Each row is a point on a landscape with many valleys, with its height.
From any point a ball rolls to the lowest of the 2 points nearest to it. It stops when none of these is lower. Distance is the straight distance between rows; heights are no part of it.
sefod height 158: [  1  18 -25  45 -19  12 -16 -24 -14  18 -24  -2 -49  20  -1  16 -15   3
 -25 -22  29 -48 -53 -10 -52  66  45  39 -51  32  28   9  34 -20 -16  -6
 -37  25]
veri height 613: [  0  -4  19   8 -22 -24  -4 -11  15 -11  20  10  -5 -21   6  -2 -29  -4
 -40  -4   1 -16  14 -10  -4   7   3 -45  43  -7  18 -16   5  23 -15  24
   4  25]
nobod height 427: [ -1  -8  -2 -11 -29 -23  -8   0  16   8   3   6  22   7   1  14  -3 -17
  -7   4   8  -2  28  15   6  -7 -10 -27  28 -15   8  -8   8 -37  -1   9
  -3  -7]
linod height 583: [  2   5 -21  20 -33   0   0 -20  -4   4   7  30 -26 -23  37  26 -21 -20
 -49 -44 -15 -44 -49   4 -66  51  37  54  -3  51 -13 -25  36   2 -15 -27
 -61  33]
nor height 657: [-18  25 -50  17  56  34  19  20 -27  -3  -1  -9  12   0  10 -13   0   4
  46  32  -2  17   4 -12  26  -8  34  45 -40  -2  31 -32   0 -34   1  23
  16 -34]
bonu height 513: [ 29 -42  73 -24 -26 -37  -8 -11  21 -11  -1  13  18 -36   5   3   4   5
 -36 -12  -9  -9  32 -70 -26  -1 -18  -9  55 -15 -27  38 -22 109  49 -27
  17  26]
gesu height 492: [ 44 -38  71 -35 -33 -27  -3 -13  13 -28   1  -9  26 -23   1   0  11   5
 -33  -3   8  -3  35 -49 -30 -19 -35  -7  49 -37 -13  39 -17  77  47 -24
  17  17]
mivu height 197: [-15   9 -22  33  -4  29  -5 -23  -8   1 -27  -7 -78  13  -8  -3 -12   5
 -14 -21  43 -34 -71 -15 -53  65  43  20 -70  47  14  31  22   8  11 -20
 -32  39]
Bol height 228: [  6  46 -12  -5  23  -9  17 -13 -39  36   4  12  -2  37   1 -22  28  -2
   9 -34 -34 -18  22  52  13  44 -41 -12  32 -12 -19 -77  27 -48 -84  45
   7 -52]
zezom height 547: [ 14 -32  39 -12 -38 -21  -3  -1  31   8  23  33  25 -50  13   3  -6  -1
 -25  -4 -30   0  26 -41  -2   2 -10  -7  61  11 -22  15 -19  96  29 -23
   0  38]
silot height 635: [ -7   8 -39   6  45  22 -10  38 -16 -27  12 -19  29   7   0   5  13  14
  55  46 -15  49   1 -10  24 -46  -7  30 -36   1 -10  -5 -24  -2  20   9
  40  -9]
gisi height 333: [-10 -17  -7  -8 -50  -5   5   2  12  18 -19  37  16 -12  24  23 -12 -27
 -30 -20  -2 -27  -3   8 -23  17  49  37  -6  -2   6  20  14 -52  -1 -25
 -51 -11]
nunid height 185: [-10  14 -34   5  -5  11   6  -1  -5  13  38  16  10  10  26 -10   2 -12
   2 -13  -9  16   8  35 -13  33 -21 -12  20  20 -19 -27  20 -19 -47 -10
 -27 -16]
Zek height 161: [  1  48 -35 -14  26  -3  18   2 -12  14  -6  30  34  52  11  -3  26  -7
  20 -13 -28  14  22  60  33   6 -17  12  -3  -4 -19 -48  18 -69 -36  22
 -11 -46]
Lazo height 773: [-19   1 -37  -2  28  55   2  16 -16  12 -19 -32   2   0 -17  13  -4  15
  70  37  31  36 -33 -10  23 -37  15  28 -70 -12  10  31 -14 -31  23   1
  18  -4]
rad height 687: [  7  31   1  -1  46 -26  20   4 -16 -19   8  14  14   6  -4 -36  24  -3
   4  13 -38  -6  37  11  45   4 -17  -2  43  -1  28 -75 -13 -12 -36  76
  64 -50]
tidef height 57: [ -4  21 -33   2  -3  25   9 -20 -20  44  -1 -21  -2  28  -1  -8  13   6
  59 -30   3   9  -4  39   6  28 -30   2  -8   0 -25   0  23 -66 -53 -16
 -20 -11]
vobez height 349: [-20 -18  35 -10 -22 -12  -7  -6  23 -10 -29   2  -8 -19 -11  27 -13  -1
 -26 -13  37 -25   6 -35 -21  12  27 -29 -15   3   7  71   0   2  27 -14
 -11   9]
Keko height 369: [-31 -31  31   7   7  13 -12   3   3 -20   4   3 -28 -33 -23  -1 -23  29
 -10  13  45  -7 -29 -50  -7  11   9 -22 -20  26   1  56 -33  81  37  -9
  14  18]
por height 530: [ -1 -13   6  -8 -35 -14   2 -18  19  32  -3  27 -15 -12  25  26   5 -20
 -52 -79 -13 -27  -4  -7 -51  57  25   9   1  40 -41  38  35 -12  -1 -56
 -79  29]
Dami height 612: [-19  -8 -48  11  30  31 -13  50   3 -24  20 -10  24  -4 -10  -6   9  19
  60  54 -16  54  -8  -7  29 -38 -27   8 -22  22 -12  19 -34  31   4 -18
  39  -5]
foson height 600: [ -1  31  -8  36 -32  -2  -4 -21  -2  -5   2   3 -43  -2  31  11 -17 -14
 -53 -45 -11 -32 -52  -2 -57  52  27  25 -17  45  21 -35  38   9 -23  -3
 -47  44]
safuz height 238: [-18  -4  27  18   3  20  15 -34  -6  52  26 -57 -73 -21 -43 -65  -7  54
  35 -50   8   2 -38  29   5  21 -35 -42  -9  20 -34  17  -3   9 -59 -27
  20  33]
Lavan height 289: [-25 -19  18  31  12   7 -15   4  13  19  36 -15 -40 -24 -15 -67  -8  40
   2  -9  -1   0 -13  -9   4 -12 -25 -72  22  46   6   2 -22  96 -39  -3
  23  37]
sukil height 166: [ -1   4 -19 -10  -3  37  20 -22 -11  53 -26 -45 -21   7 -30 -11  -8  26
  70 -23  31  14 -31  42  36  14 -10   1 -42 -19 -13  35   8 -65 -29 -31
   4   2]
bolol height 460: [ -9   0 -13 -11 -15  -2   0   4   5  17   6  -2  16  21  -9  10   4  -7
  25  -3   7  21  19  30  20  -5 -24 -33  16  -7  -7  12   2 -46 -13   0
  -9  -3]
Dalu height 611: [ -8  40   1  50 -38   7   5 -15  -2 -19  -1  -2 -56   9  27   9 -18  -1
 -49 -24  -9 -28 -59 -11 -64  48  39  19 -26  50  34 -32  27  35  -6  -7
 -21  55]
fid height 542: [ -6   6 -13  11  37  -5  13  14 -23 -11   9 -15  18 -14  -4 -12 -10  -1
  21  38   1   4   5 -15  15 -13   2   8   9 -15  36 -45  -5 -11   7  43
  46 -25]
Marub height 719: [  1  20  -8   0  51  -3  34 -16 -35  35 -26 -13  -8  21 -12  -9  11  19
  40   0 -20 -27  27  22  61 -16  17  14   0 -36  37 -60  10 -54 -16  57
  35 -49]
tepim height 649: [ -8  26 -46  13  59  30   5  27 -21 -12  -7 -20  25   9  12  15  15  -2
  45  41  -1  29   7  -6  39 -40  24  63 -61  -3   8 -29 -16 -27  31  28
  24 -21]
Duse height 659: [ -9  -4 -37   5  -6  15  -2  37  11 -16  49  35  34 -18  28  -1  -1  -3
  19  29 -41  35   7  15  20   0 -18  18  16  27 -21  -7 -11  50   1 -42
   1 -11]
Suluf height 277: [-10  -7  18  13 -40 -22  -2 -16  17  14 -28  24 -12   0   3  20 -16 -19
 -49 -33  13 -43  -5  -1 -33  37  50   5  -3   3  23  29  23 -45 -13 -11
 -38   8]
nisi height 575: [ 44   8   8 -16  38 -30  16   0  -3 -33  -1  -2  41  11  17   4  23 -22
 -23  38 -24 -11  27  -3  14 -42   1  55  12 -40  26 -75 -17  -5  54  33
  22 -39]
Rig height 501: [-12 -16  -4 -15  -8   7 -10   9  12   0   5 -23  13   3 -20  14   5   8
  23  11  17  19  14  -8  22 -25 -35 -35   6  -4  -9  38 -21 -10  14  -7
  11   6]
roka height 130: [-15  11 -23  16   7  16   5  -5 -16  18  29 -10 -18   2   6 -28  -7   3
  15  -4   6   4  -8  11  -6  34 -13 -18   6  12   6 -10  22 -23 -47   4
 -15  -2]
Lumu height 211: [  1  15 -27 -13 -25  -1   7   6   8   8  37  41  30  11  28   3   4 -14
 -10 -19 -22  26  20  50  -3  20 -27 -11  29  15 -45 -20  13 -18 -30 -31
 -36 -12]
saf height 751: [ 33   3   0 -16  -2 -29 -12  16   9 -33   8   8  40  16   5  23  26 -17
   4  27 -18  23  27  11  21 -49 -38   1  15 -29 -17 -18 -16 -15  34   9
  18  -3]
rozo height 718: [ 22  28   7   1  67 -37  21 -10 -37 -12 -19 -26  10  39 -20 -12  43  10
  29  17 -40  -3  41  11  57 -36 -28  15  12 -37   7 -66 -31 -33   9  65
  63 -40]
gidam height 580: [  6 -25  41  -1 -35 -23  -5  -6  21 -13  19  26   4 -51  16   3 -21  -5
 -40  -9 -17 -12  15 -25  -7   8  10 -22  54   5  -5  -4  -5  66   4  -1
   4  49]
val height 689: [-24  -1 -54  10  12  40   6  25  -7 -25  35  26  12 -29  36 -15 -26  -9
  13  36 -11  20 -23  -3 -16  29  30  45 -16  33   9 -19  19  14   3 -38
 -26 -12]
lumum height 194: [  0  51 -14 -19  32 -16  22  -6 -27  28 -13  29  26  65  -4 -11  34  -3
   8 -26 -35   1  36  65  41  25 -29  -5  14 -10 -21 -67  19 -67 -64  40
   1 -58]
vit height 113: [-10  12 -19  15   6  28  15 -36 -18  55   8 -46 -30   5 -23 -31  -5  27
  71 -27  14  -1 -21  34  12  41 -29   0 -21  -3 -26  10  20 -48 -56 -22
   6   5]
ruku height 585: [ 65  -7  25 -24  14 -32  14   1   4 -31 -11   3  40  10  17  17  27 -35
 -29  34 -27  -4  14  -1  -7 -58   3  56  14 -59  16 -49 -11 -12  56  15
  12 -29]
mag height 392: [ 18 -14  13 -20 -27 -41   1  -8  21   8 -12  15  28   9  -4  24   8 -28
 -27   1  -3 -17  33  16  12 -24 -14 -16  39 -32  23 -18   6 -54  13  29
  -3 -27]
viz height 440: [-23 -20  -7 -16 -33  32  -2  14  15   8  -8  19  -2 -27  21  18 -15 -12
  -7   1   8   2 -12 -11 -25  33  41  23 -33  37 -15  53  13   3  27 -67
 -58  11]
Puv height 670: [  9  29   7  -3  15 -35  16  -7  -4   4  13  21  15   9   5 -17   1 -13
 -14  -6 -29 -24  31  24  30  11 -10 -13  49 -16  28 -84  18 -26 -42  70
  22 -46]
Gize height 568: [ 47 -25  39 -34   3  -7 -11  -5 -18  -9 -57 -59   0  34 -40  19  23  -1
   2  -1  46   6   4 -21 -27 -59 -19  -6 -10 -73  20  52 -20 -30  39  12
  15 -15]
Sapu height 378: [-11 -15 -13 -15 -38  15   3   9  20  18  -5  29   9 -14  26  26  -8 -27
 -17 -15   1  -1   0  12 -26  24  34  17  -8  15 -10  30  17 -36   3 -49
 -57   1]
Mam height 337: [-26 -14 -12  28   4  34  -8  16   0 -23  40  10 -28 -42  15 -40 -42  10
  -5  27 -12  12 -31 -27  -8  26  11  -3  -2  53   7 -13   1  82 -15 -21
  -2  20]
gomu height 191: [-18   1  -2  20   5   5   6  -6  -7  21  24 -21 -18   1 -20 -39 -13  13
  27  -3  -1  10  -1  15   6  10 -21 -40  20   1   3  -1   1  -3 -46  17
  21   5]
divop height 267: [   6   48   -2   19    8  -12    6  -29  -36   38   20  -16  -22   16
    9  -23   22    1    6  -52  -24  -27    7   33   -7   45  -51  -24
   33   -3  -15  -74   37  -35 -111   34   -1  -29]
Vodo height 375: [-14 -12   1  29 -16   5  -1   2  13 -16  32  21 -23 -36  30 -22 -35   2
 -34  -2 -24   0 -18 -15 -16  25  17  -9  20  38   7 -18   3  76 -20 -20
 -16  37]
Zufub height 318: [ 10  27  -5 -27 -11 -45   3  -1  14   4   6  44  49  42   5  11  24 -31
  -3  -3 -34  11  35  58  39 -22 -35 -17  32 -19 -21 -46  -2 -54 -15  32
  -4 -37]
dod height 371: [-13   7  61  17 -18 -19 -11 -15  17 -15  -1  -4 -47 -18 -18 -17 -18  23
 -43 -25  15 -16 -17 -40  -6  -1   7 -74  17  18  23  10 -22  81  -7  22
  28  62]
Dum height 180: [-28  -9  36  17   7  13  12 -19   9  46  27 -42 -67 -18 -45 -65  -3  51
  15 -34   3   3 -22  15  14  -2 -32 -65  11  18 -22  20 -12  37 -50 -23
  18  34]
gov height 334: [-32   4  47  29   2   4  -8  -3   4   5  17 -18 -67  -9 -30 -54 -13  33
 -19 -16  10  -7 -38 -28  -3  -3  -1 -75   2  34  19   2 -21  83 -27  16
  20  55]
kad height 245: [-18 -10  13  23  14  13  -6  -6  10  35  41 -26 -44 -14 -16 -67   1  37
  13 -22 -14   7  -3  10   4  -5 -37 -75  27  39 -12  -1 -16  65 -56 -15
  16  26]
punu height 439: [ 10 -32  25   2   3   0 -20  -1 -12 -51  30 -10  13 -38  -4 -11 -26   9
 -16  38  24  -2 -14 -56 -26 -11 -10  10  18  -7  11  10 -31  93  48 -10
  46  17]
sikez height 395: [-36 -12  41  -4 -12 -17  -1 -10  30  12 -31   9 -31 -11 -16  19  -2   8
 -33 -34  36 -24   3 -29 -19  39  39 -31 -24  17 -12  88   8  -1  21 -26
 -25  14]
puza height 680: [-14  -2 -43  10   6  24   7  33   3 -25  52  35  19 -32  28 -16 -20  -7
  10  35 -28  33  -4   0   4  12   8  23   8  30  -2 -23   6  31  -3 -32
  -1  -9]
Potin height 329: [-51 -30  17  13   7  40  -6  13  -1  -3   2   6 -48 -30 -20 -16 -25  33
  -2  17  57   5 -42 -42  -4  24  18 -14 -45  44  -5  60 -17  71  23 -26
  -8  23]
sipe height 250: [-25 -14  -3  18  15  22   1   5  -4   4  33 -31  -9 -18 -22 -36 -22  22
  28  19  10  11 -12  -9  11  -9 -16 -31  12  15  11   7 -13  31 -26  16
  31  11]
mipef height 576: [ -4 -36   9 -11 -21  -1 -15  15  26   1  33   9  12 -16  -1   0   5  10
   3   3  -9  28  29  -3  19  -5 -39 -43  20  26 -19  39 -27  60  18 -38
   6  12]
Dis height 415: [-12  -2   9  24 -30   7  19   1   6  -9  11  45 -15 -29  35  -1 -37 -13
 -41  -5 -33 -12 -36 -21 -35  31  50  30  38  38  -7 -23  20  62  -6 -17
 -41  48]
vipa height 235: [-26  -8 -22  35  -9  39  -7  -5 -10 -14  -3  10 -50 -13   3  -4 -36   4
 -22   7  33 -20 -58 -19 -49  61  49  24 -55  45  13  32  18  16  18 -30
 -37  33]
kesa height 270: [-17 -16   5 -29 -35  -3 -15   7  26  11 -30  -4  11  -6  -5  38   8 -12
  -7  -9  31  -2  15 -11  -4 -10  10 -21 -14  -6  -1  68   7 -37  22 -20
 -23  -3]
ziti height 276: [  0  32   1 -10  -8 -39   6  -6  12   3  24  28  38  38  -1 -12  22 -13
   2 -12 -23  15  42  59  38  -1 -52 -51  56  -6 -24 -37   1 -33 -45  32
  16 -23]
tekan height 399: [  3   2  72   7 -17 -36 -14 -29  21 -36 -13   0 -39 -21 -19  -2 -19  11
 -56 -22  15 -22 -19 -59 -23   0  10 -63  28   5  13  13 -23  97  20  27
  36  61]
dero height 202: [  1  -1 -19   2  -5  41  13 -34 -14  61 -36 -44 -31   9 -30  -1  -7  16
  61 -25  51 -12 -51  16  20  29  18  15 -57  -9   3  51  25 -69 -22 -33
 -21   7]
Debo height 584: [-27 -19 -32   2  14  42 -14  30   0 -14  21 -19   6 -13 -17  -2  -4  17
  45  45  17  36 -13 -14  15 -22 -24  -2 -32  25  -2  37 -20  28  21 -30
  17  -1]
det height 222: [ -5  20  -8   5  -3 -10   4  -3   7  18  36  14  27  32   1 -28  29   6
  12 -22 -27  24  36  55  16  10 -56 -57  55   7 -41 -20  -2 -11 -66  12
  10  -3]
Sig height 448: [-11 -11  -4  11 -26   6  25  12   3  -6   7  53   5 -32  34  13 -39 -24
 -34  14 -26 -18 -31 -14 -36  22  66  46  39  23   9 -22  17  18  10 -11
 -33  16]
Des height 742: [ 13  -4 -19  12  30   7 -13 -10 -12  21 -52 -30  18  28  -8  36  15 -11
  16  17  14 -26  10  -1  26 -58  38  41 -57 -48  43 -18 -10 -49  45  40
  10 -39]
bagep height 666: [-21  17 -53  17  32  33  14  14 -26   5   3   1   8  -2  15  -8 -20  -2
  25  21  15   5 -16  -2   0  10  40  41 -42   6  30 -24  19 -41 -11   6
 -17 -21]
pigek height 593: [ 70 -23  42 -26  -3 -26  18   4   0 -43 -13   5  48  14  29   1  19 -25
 -40  43 -22   4  13 -15 -33 -56   4  55  33 -76  17 -34 -11  16  59   2
  16 -12]
Pame height 750: [ 11   0 -25  -7  20  18 -22  11  -1   0 -38 -23  22   3  -5  45  11 -16
  15  31  20   1  -1  -3   9 -56  35  43 -66 -37  24   5  -7 -44  47  17
  -2 -23]
Dapal height 578: [ 53 -18  41 -27   8 -15 -14   4 -10 -22 -46 -46  15  33 -18   8  17  -8
 -18   6  37  10  16  -8 -33 -60 -12   6  -6 -87  30  21 -19 -19  42  19
  17 -19]
gak height 525: [-12   6 -24  12  22  -2   6  18  -6 -22  21  12  16 -28  11 -18 -17  -5
   6  33  -3   1   0  -9  16   0  21   9  14   2  31 -36   6   5  -4  28
  21 -18]
tesil height 726: [ 36  29   1  -2  73 -33   2   7 -36 -31 -13 -24  20  46 -11 -13  56   7
  31  28 -43  22  34  10  54 -49 -35  24   0 -30 -11 -50 -40 -21  20  55
  57 -27]
Mez height 599: [ 59 -34  57 -29  -5 -15   4   4  -9 -45 -15  -9  35   7  17  -4  -1 -12
 -36  36  18   3   6 -27 -48 -44  12  39  29 -72  27  -4 -17  23  53  -3
  28 -10]
Vutat height 760: [  5  -3 -34 -14  27  31 -28  22  -4 -11 -23 -27   9  -1 -10  41   8  -6
  39  44  20  29 -13  -9   5 -62  14  45 -66 -22   6  28 -14 -23  50   6
   2  -1]
Pas height 634: [ -2   5  12   9 -16 -28   1  -8  19  -7  31  12   0 -12  16 -23 -21   0
 -24  -8 -15 -10  22  13   6  12 -15 -43  58   2  10 -41  14  10 -53  34
   6   8]
neto height 502: [ -7 -10 -10  13   2  -2   8  16   1 -23   9  19  14 -35  13  12 -35 -18
 -10  37   1 -16 -15 -17  -9   3  41  29   7  -9  36 -29   8   3  26   7
   9   1]
tida height 193: [ -4  21   4  33 -29  -2  -8 -30  -7  22 -36  -9 -64  35 -10  11  -9   5
 -42 -38  34 -47 -41  -7 -46  57  46   6 -33  15  37  22  32 -20 -28   3
 -25  34]
ziv height 740: [ 54   6  -2  -9  31 -34 -26  27  -6 -44  -5 -14  22  39  -7  19  42  -9
   9  35 -25  39  24  15  26 -72 -43  15 -10 -44 -37 -19 -22 -17  25  17
  17   0]
Gezuk height 303: [-35 -10 -19  35  18  37   0  13  -8 -11  31 -12 -33 -25  -5 -46 -30  25
  15  26   1  12 -31 -24  -3  10   5 -18 -12  40  15   2  -2  61 -28 -11
  13  14]
zafub height 563: [  3  -1 -15   4 -39  -5  -3 -22   6  26   9  28 -16 -16  37  36  -6 -24
 -50 -67 -10 -41 -27   9 -62  59  27  34   1  39 -29  -5  32 -25 -20 -33
 -75  25]
kedin height 285: [-37 -22  -9  11   0  50  -1   8  -9  -4   6   4 -41 -22  -2 -16 -24  18
  -1  18  44   2 -45 -30 -19  41  31   8 -53  42  -2  52  -3  40  20 -32
 -30  15]
viru height 477: [-11 -19   1   3 -25  -6  19  15   6 -16   4  38  23 -45  23  21 -23 -17
 -17  30 -12 -19 -21 -27 -17   0  57  46  29  -1  14 -18   6  19  32 -11
  -7   6]
potu height 728: [  2  20 -11  -1  37 -10  15 -17 -20  24 -33 -21  11  32 -15  12  10   5
  39  16  -4 -15  25  20  54 -29   6  18 -13 -39  30 -42  -1 -55   7  53
  22 -42]
tudu height 704: [  6  27   1   4  61 -18  26  -7 -41   7 -17 -13  -2   6 -20 -26  21  17
  37   3 -41  -8  38   3  58 -13  -3  12  27 -22  31 -74  -9 -27 -14  77
  76 -51]
Zirif height 736: [ 16   8 -21   7  46  -2  11 -14 -19  14 -37 -23  12  28  -4  24  13   1
  11  11  -4 -38  22   5  45 -44  29  40 -45 -41  46 -43  -6 -46  37  48
  15 -53]
Fofi height 236: [ -7   6  21  26 -40 -19  -3 -22  17  11 -45  20 -38  17 -10  21 -26  -9
 -56 -40  21 -49 -20  -9 -43  48  59  -6 -19   9  35  38  20 -22 -14   8
 -15  20]
Vurar height 507: [-26 -28  -6 -21 -25  34 -14  29  20  -7  -1   3  -1 -28  13  22  -9  -4
   8  24  13  18   1 -22  -3  -4   8   4 -30  24 -14  58  -9  16  39 -46
 -25   4]
Sifam height 677: [-19   4 -48  24  17  34   2  15 -19 -15  11  11  -6 -23  20 -10 -45  -7
   8  27  14   7 -37 -13 -23  36  48  47 -41  18  28 -15  23 -11   2 -25
 -24  -2]
movi height 410: [-11 -32  30   5  -7  -3 -16   1   5 -25  21   6 -13 -43  -7  -9 -36  18
 -23  17  16 -10 -13 -47 -10  -1  -5 -18   8  20  10  17 -24 106  26  -2
  35  30]
dodor height 433: [ 22 -15  84 -11 -14 -50 -17 -42  14 -25  -7  -4 -17 -26 -29  -1 -14  13
 -59 -33  24 -24  20 -59 -26  -1 -19 -70  44 -13   5  33 -18  74  26  12
  30  36]
milot height 111: [ 15   1  -3 -42 -30  -6 -37  12  39   8 -41   0   3  30 -22  59  31 -21
  12 -16   7  18  34  15  19 -37 -29 -22 -12 -11 -46  69   9 -57   5 -13
 -29   9]
Fif height 128: [  0  50 -47  -4  17  13   3   1 -32  20   1  14  36  52  12  -9  42  -4
  39 -23 -16  30   5  62  23  25 -33  17 -19   6 -57 -31  17 -62 -48   4
 -25 -39]
lolef height 97: [ -1  37 -44  -1   6  18   1 -17 -28  38   9   1  22  39   2  -1  31  -2
  46 -39  -2  10   5  59   2  30 -48  -2  -3   6 -54 -18  18 -67 -61 -12
 -25 -20]
Lelo height 554: [-33 -29 -18  -8  -9  47 -12  35  10 -12  19  -6  -1 -23  -2   3 -13  19
  16  35  19  26 -17 -23  12  -6  -4  -2 -35  33  -3  45 -19  46  31 -38
  -2   4]
Rekub height 589: [ 48 -30  29 -16  12 -13  -5  -3 -21 -36 -24 -33  29  13  -1   6   5  -5
 -22  25  23  -1   2 -21 -38 -45   1  15   4 -69  40  -2 -23  -2  52   8
  23 -16]
bifoz height 199: [ 15   4 -11 -39 -36 -16 -29  22  34 -12 -18  21  25  22   8  49  26 -29
  11   1 -18  25  34  35  20 -35 -18 -12  -3  -4 -45  28   1 -47  13  -9
 -30  -2]
mera height 537: [ -4 -18 -12 -12 -24  10 -19  21  22 -10  19   7  22   3  -4  16   9   3
  16  13  -4  33  21   1  24 -21 -35 -31   9  15 -20  38 -18  21  14 -25
   2   4]
boven height 268: [  7  24 -24 -33 -23  -6 -11  24  27  -4  -5  47  36  32  27  34  22 -25
   1   3 -36  32  19  57  16 -20 -10  13   5  -5 -45  -9   8 -51  -3 -10
 -43 -20]
fofo height 239: [ -2   1  -8  15 -12  30   1 -31 -21  57 -49 -25 -46  20 -29   1 -11  17
  24 -27  66 -45 -62   0 -15  48  47  15 -64  -8  19  67  24 -45 -18 -30
 -24  11]
bon height 535: [  8 -15  13 -22   1   4 -18   7  -3  -8 -25 -54   1  11 -42  26  19  14
  37   3  34  23   1 -11   8 -59 -46 -24   0 -33 -19  63 -23 -12  28  -6
  23   8]
ziri height 564: [ 21  16 -11  -2  67 -14  16   9 -16 -30   1 -19  27   8  19   2  21 -11
   4  36 -15 -10  31 -11  35 -37  11  51 -17 -20  32 -68 -19 -14  44  53
  38 -46]
lalu height 264: [  3  22 -29 -30 -34  -1   7  21  14   5  21  60  43  23  39  19  17 -20
  -7 -10 -42  29  14  64   2   2 -18   9  28   7 -63 -14  10 -30 -12 -33
 -40 -18]
Bera height 555: [ 11   8 -13  12  63 -11  15   8 -28 -26   5 -23  20  -2   0 -14   3  -1
  16  35  -6  -7  23 -24  27 -23  11  29   0 -22  50 -59 -13  -3  25  56
  56 -40]
Kivu height 172: [-20  -3  -1  17   6  37  21 -30  -8  43  16 -42 -50 -11 -30 -44 -11  39
  54 -21  16   6 -29  24  16  23 -24 -23 -18  12 -21  34   3 -11 -38 -25
   3  18]
mur height 732: [ 45  15  -2   6  61 -25  -4  15 -27 -41 -19 -34  17  50  -9  -4  47   6
  30  29 -18  32  17   9  32 -70 -35  28 -11 -53 -23 -32 -33 -17  24  40
  40 -11]
beve height 553: [ 26 -10  23 -31  13  -2 -16  -4 -14   7 -48 -65  -5  28 -56  26  23   5
  41  -6  34  23  -3  -3   9 -73 -39  -2 -21 -62 -11  56 -19 -38  32  10
  19   5]
basi height 192: [ -2 -11   8 -47 -36   9 -25  15  37   6 -42 -10  10  12 -16  48  21 -21
   8 -17  23  14  31  -2   7 -20 -11 -26 -23   0 -26  87   6 -44  23 -24
 -29   2]
fazin height 654: [  3  27   5  -2  -6 -30  20  -7   4  -3  27  24  14   1  22 -28  -5 -18
 -30  -8 -31 -10  26  40  15  21 -27 -23  65   0   7 -75  21  -7 -63  46
  12 -27]
Zapin height 450: [-19  -7  39  -4 -20 -19   5 -12  33  10 -32  35 -40 -19  -3   8  -7   8
 -47 -55   8 -21  -6 -26 -46  57  52 -16 -22  39 -19  62  30  25  14 -40
 -45  35]
milem height 621: [  4 -23  -3  -1 -26   5 -10  26  29   5  42  33  40 -31  19   5  -8   7
   9  23 -36  32  29   0  23  -6 -29  -1  33  29 -27  11 -32  87  13 -45
   1  11]
lep height 465: [ 43 -37  74 -34 -19 -43  -7 -27  13 -32 -12 -21  12 -12 -15  -1  10   3
 -51 -23  32 -12  34 -45 -31 -14 -29 -49  53 -41   4  51 -11  50  31  -4
  22  15]
Voz height 493: [-18 -14  25 -10 -33 -20   7 -13  35  23 -27  38 -25 -19  14  18   2 -10
 -51 -63 -10 -29   0 -22 -47  58  52   7 -17  39 -36  59  36   2   8 -59
 -72  25]
Bulad height 359: [ 34   2  21 -40 -29 -58   1 -13  24  -7  -3  28  49  22   4  27  25 -39
 -26   4 -25 -13  38  43  15 -31 -30 -15  47 -32   3 -37  -2 -50  16  28
  -7 -30]

Where does a ball stop that starts at each point below?
zafub => milot
pigek => roka
veri => Dum
tepim => sefod
lep => Dum
divop => tidef
gisi => sefod
